Each row is a point on a landscape with many valleys, with its height.
From any point a ball takes the steepest step (drop divided by distance) to one of its 2 nearest points. It stops when none of these is lower. Distance is the straight distance between rows; heights are no part of it.
k_924 (h 559): [ 13 -33 -19  17 -23  31  14  10  14   1  31  14  -2  37   2  -7 -22 -22
  13   3 -12   6  -5]
k_746 (h 358): [ 35  29   4 -27  -6 -20  -7   5  -1  20  54  -5  16  16  26  14  -5  -8
  46   2   5 -27   8]
k_304 (h 304): [-20 -36   3   0   6  44  48  21  41  28 -40  28  20 -57  22 -15  24 -11
  -5  -3  16  46   9]
k_90 (h 184): [ -3  -7 -10  11  17  47   4  17  18   2  16  13 -12 -20   9   4   6   2
  19 -25  23  14  13]
k_261 (h 247): [-10 -27  -6   9   9  56  40  37  39  11   4  14   4 -34  24  -5  13 -14
   5 -14  16  40   8]
k_270 (h 431): [  2  12  -2 -11  12 -40 -17 -47  -6   9  20 -10 -15  15  10  -1   9  12
  -5   7   1 -23  19]
k_846 (h 217): [-47 -29  10  12 -15  33  50  38  -7  14 -31  10  51 -77  10  36  64  36
   6   1  36  41 -12]
k_892 (h 256): [ 14 -13  28  12  35  -5   5   8  -4  52  22  28  35 -17  16  23   9 -19
  -8  -3   1 -11  10]
k_150 (h 506): [ -2 -23  39  13 -14  -9 -33 -12 -20  -7  19  38 -20  58 -17 -18  -3 -24
  19   4  -6  -4  -4]
k_544 (h 648): [ 29  36 -24 -22 -24  22 -19  -2  -9 -15  14 -29 -27   1 -15 -10 -15  20
  29 -12  32 -19  23]
k_678 (h 625): [ -9 -22 -24   5  -5 -32   1 -15  15 -23 -31 -21 -37  36  -3 -41 -48 -36
 -41  20 -37  20 -21]
k_895 (h 770): [ 57 -15 -66 -23 -31 -26  11 -18   8 -33  56 -40  20  25  22 -19 -18   1
   8  31 -43 -21  27]
k_751 (h 121): [-67  22  11  27   5  11  -4  12 -27  15 -12  -4  38 -33 -16  50  36  52
   7  -1  22   6 -17]
k_777 (h 702): [ 41   1 -23 -33 -55 -16 -21 -11 -29 -13   1 -25 -12  62 -41 -43 -38   3
  39  12  19 -44  12]
k_365 (h 228): [ -4  61 -15 -17  -8  17 -32 -13 -38 -25   4 -35  -9 -27 -19  35  30  60
   5 -17  28 -11  12]
k_819 (h 850): [ 21  14 -41 -28  32 -14  15 -42  29   7  30 -30  -8 -27  35 -15  11  -3
  -8  -4   2   0  54]
k_430 (h 341): [ 36  43  29 -23  31  15 -11  43 -28   2  33   7  10 -47  14  25  27   5
  37 -46  19  -8  -3]
k_762 (h 166): [-33  18  12  28 -10  54  -6  59 -26 -15   5  15  18 -29 -19  36  13  35
  47 -33  30   7  10]
k_425 (h 426): [ 35  42  -2 -25  19  26  -3  25  -8 -37   7 -38 -25 -49  -4   0  12  23
  17 -65  12   1  25]
k_868 (h 622): [  6  17 -42  -1 -17  42  -1   0  15 -20  18 -24 -28   9 -10 -13 -29   9
  12 -21  14   1  36]
k_970 (h 503): [-43 -12 -10   9  28 -22  -2 -52  -1 -26 -23   1 -24  19  -9 -10  12  11
 -37  14  -8  24  32]
k_814 (h 709): [ 16 -42  -9  15  -5 -28   7  28  17   6   7  -6  25  45  -6   7 -41 -18
 -25  21 -72  -9 -35]
k_319 (h 747): [ 45 -13 -53 -24 -48 -49   8 -34  -9 -27  43 -37   4  43  -7 -41 -26   1
  20  11 -18 -30  26]
k_680 (h 893): [ 54  26  -6 -33  34 -24   3   7   3  11  35 -15  10 -31  35  -6  34   1
  32 -15   3 -17   2]
k_980 (h 383): [ 48  35  31 -22  39  11  -8  47 -12 -31   6 -26 -13 -52  12   8  27   5
  17 -54  22   3  -2]
k_834 (h 187): [ 26 -13  24  16  36  34  23  30  -2  40   3  37  19 -31  14   9   9 -21
   2  -9   8   4  -6]
k_941 (h 591): [ 26  -9 -38  -4 -32  37  11  12   7 -19  48 -12 -14  40 -20 -25 -47  -6
  17  -1  -2  -2  19]
k_729 (h 725): [ 26  -7 -24  -9 -46 -38  -6  -8  -9 -17  30 -22  -5  69 -25 -37 -45   3
  20  17 -10 -32   2]
k_300 (h 463): [-62 -17  27  -8  11 -25  33 -12  43   3 -87  17  23 -32   7  -9  28   2
 -36  19  -2  32  -8]
k_900 (h 581): [-74 -31  20   9 -63  11   4   3  31   5 -17  22   7  16   8  17  19  21
  18 -12   3  24 -11]
k_871 (h 530): [-33 -10 -28  -6  -7  13 -11 -51  -4 -33 -12   7 -33  23 -15  -6  -4  16
 -20   2  10  23  35]
k_938 (h 380): [ 14  26  14   1   7  39  -7  36  -7  33  -9  -4   8 -34  11  21  -9  -8
   1  -9  10  -6 -36]
k_122 (h 489): [-51 -15  44  20   7 -32  33   9  43  34 -83  33  37 -20   5   8  31  -5
 -19   1   3   9 -25]
k_671 (h 716): [ 26  -1 -27 -15 -26  11 -24 -32 -25 -19  -9 -22 -44  17 -20 -25 -27 -18
 -23   8   4   1 -11]
k_66 (h 438): [ 20  28  32 -13 -18 -43 -51   9 -30   9   3  16   5  55 -14   3 -26  -9
  21   8 -16 -32 -37]
k_36 (h 675): [ 26  20 -21 -23 -50  20 -33   1 -12  -5   3 -27 -17  34 -39 -17 -37   8
  14   6  21 -27  -7]
k_505 (h 108): [ -2 -18  19  27  16  40  24  35  10  37 -40  32  34 -41   6  21  17 -19
  -7   0  27   7 -23]
k_424 (h 656): [ -3 -15   9  29  -8 -35  -9  13   9 -20 -30  -1 -41  46  -2 -37 -30 -10
 -35  14 -36   0 -32]
k_945 (h 125): [-28   8  -2  16   5  40  -9  15  -4   4  -2  -4  -4 -23   5  27   4  35
   3 -13  19   8   9]
k_247 (h 470): [-36  -2   5  13  35 -31  -7 -41  16  15   6   6  -8   6   6  -5  19  13
 -30  15  -9  -3  20]
k_183 (h 367): [-15 -27  -7 -13  -1  30  51  -3  53  26 -51  15  31 -37  14 -20  -4 -30
 -22  18   6  39 -14]
k_662 (h 549): [-40 -26  36  33 -35  -2 -13  12  11   4  -3  52   8  50 -16  13 -10  -4
  18  -9  -5  -5 -13]
k_592 (h 294): [ 22  41  27  -7  49  20 -11  23 -45  13  13  21  16 -39   1  38  46  17
  17 -12  23  -1  -9]
k_464 (h 240): [  7  43  33  -9  43  -4 -23  -6 -44  23  -9   8  21 -33  -4  38  40   6
  -5  17  18  -5 -25]
k_492 (h 566): [-52 -27  44  28 -55 -22  12  32  26  -2 -32  33  -9  34  15  19   2   3
  20  -6  -6   2 -26]
k_800 (h 914): [ 67  13   2 -15  62 -12  28  30  13  20  32 -16  14 -45  29 -13  25 -25
   6  -7   0 -16   6]
k_696 (h 384): [ 35  25  19 -22   0 -14 -27  -6 -34  17   4   1   5  19  -9  14 -19 -14
   1  10   1 -14 -30]
k_309 (h 175): [-53  -8  11  22   6  27  19  26   1  22 -34  12  37 -59   4  33  33  41
   5  -5  29  17 -11]
k_735 (h 423): [-42 -12  -5 -11  30  10  34 -22  41  20 -71   7  16 -42   7 -24   3 -23
 -40  32  -7  39  -4]
k_898 (h 174): [-11  65  -7  -5  10  26 -15  28 -29 -35  12 -28   5 -51 -23  15  25  55
  29 -44  30 -11  25]
k_381 (h 122): [ -5  40  18   4   7  40  -7  56 -30 -31  24  -6   1 -31 -27  10  14  31
  46 -54  27  -2  21]
k_876 (h 191): [-26 -21  33  22  -3   9  -3  -7  -1  -9 -57  25 -24  -7  -2  12  40 -12
 -17  18  -8  29 -42]
k_434 (h 686): [ -1   0   0   8 -13 -10 -22 -19  -6 -10 -11 -10 -33  22 -14  -9 -26 -14
 -22  12 -18 -10 -25]
k_117 (h 394): [  9  31 -11 -11  -9 -28 -19 -36   0  18  48  -7   1  20  14   8  14  20
  34 -10  15 -40  16]
k_787 (h 477): [ 24  -3  34   1 -13 -52 -38  -8 -30 -10  25  18 -22  67 -18 -29 -29 -11
  25   1  -6 -25  -9]
k_13 (h 826): [ 19   4 -60 -29   0 -10  15 -55   5 -11  36 -20 -20   4  21 -15 -12   2
 -18   2  -1  -2  65]
k_386 (h 239): [-21 -22  17  17  12 -13   4 -10  14   1 -51  15 -38   5   4 -13   2 -32
 -29  13 -18  19 -35]
k_514 (h 319): [ 28  19  35 -17  18   7 -22  18 -28  33  -5  18  14 -18   6  26 -14 -18
 -14   5  12  -7 -35]
k_905 (h 557): [-15 -33 -23   6 -18  -5   5 -47   2 -40  -9   7 -43  34 -14 -31 -22 -24
 -27  12  -6  29  28]
k_47 (h 518): [-55 -27  27  27  10 -16  34  19  22  53 -37  39  49 -32  15  13  19  10
 -12 -13  22   5 -13]
k_439 (h 872): [ 15  27 -14 -19  40   2   4 -14   8   7  32 -28  -1 -35  27  -4  26  13
  -3  -9  10  -6  21]
k_570 (h 681): [-11 -41   2  34 -23 -35   6  29  28 -19 -16 -11 -14  51  -1 -10 -46 -16
 -27  17 -58 -12 -31]
k_705 (h 775): [ 39 -22 -30  -2  -6 -23   7 -30   4  -7  35 -19 -12  20   5 -21 -24 -33
 -18  19 -37  -6   7]
k_541 (h 529): [ -8 -28  18  24 -23  36 -17  -1   0  -1  10  39  -9  47 -23  -6 -12  -7
  27  -3   4   0  -2]
k_960 (h 801): [  8 -14 -28 -15   4 -30   6 -58   4 -22  22 -18 -17  19  15 -33 -28 -27
 -32  24 -22   1  42]
k_340 (h 172): [  7  49  11  -7   6  12 -35   4 -47  -3  -6 -16   3 -25 -21  44  25  32
   7  -5  21 -13 -18]
k_73 (h 589): [ -7 -18 -35  -2  -7 -33  -8 -45  -2 -44 -32 -10 -54  19  -6 -44 -46 -28
 -54  13 -24  22  24]
k_316 (h 825): [-30 -10 -14   3  31 -46  21 -36  37 -15   7 -14   5  14   8 -31 -29 -27
 -42  23 -29  13  38]
k_35 (h 797): [ 54 -28 -44  -2 -28 -34   0   6  -2 -13  40 -32  32  34   8   6 -22   0
  -5  41 -67 -26  -1]
k_733 (h 141): [-22 -24  34  21   9  30  13   5   2  18 -63  31  20 -37   2  22  48  -9
 -13  13  12  24 -30]
k_697 (h 314): [ 16   4  18  -7  13 -20   0  -1   1  32  46  18  27  18   8  16   0 -11
  11  -1  -9 -22  -9]
k_604 (h 64): [-56  21  -4  14  -6  23 -10 -17 -12 -10 -10 -11  -4  -7 -28  35  25  48
  -4   6  12   7  -4]
k_717 (h 742): [ 33 -16  -4   7  12 -26   0   3  -2   6  23 -11  10  27   7   2 -25 -34
 -15  25 -54 -15 -21]

Call two points neighbours if one is among the 2 nearest of the other. Go from one point of each pair to the other, from neighbour to neighbour, staying as low as possible. Name the highest point that can't be avoided.
k_514 / k_505 -> k_938
k_604 / k_381 -> k_762
k_505 / k_340 -> k_365
k_505 / k_381 -> k_846

Where does a ball stop that starts at each point below?
k_570 -> k_505
k_439 -> k_505
k_319 -> k_514
k_492 -> k_514
k_434 -> k_505
k_941 -> k_514
k_300 -> k_604
k_970 -> k_505
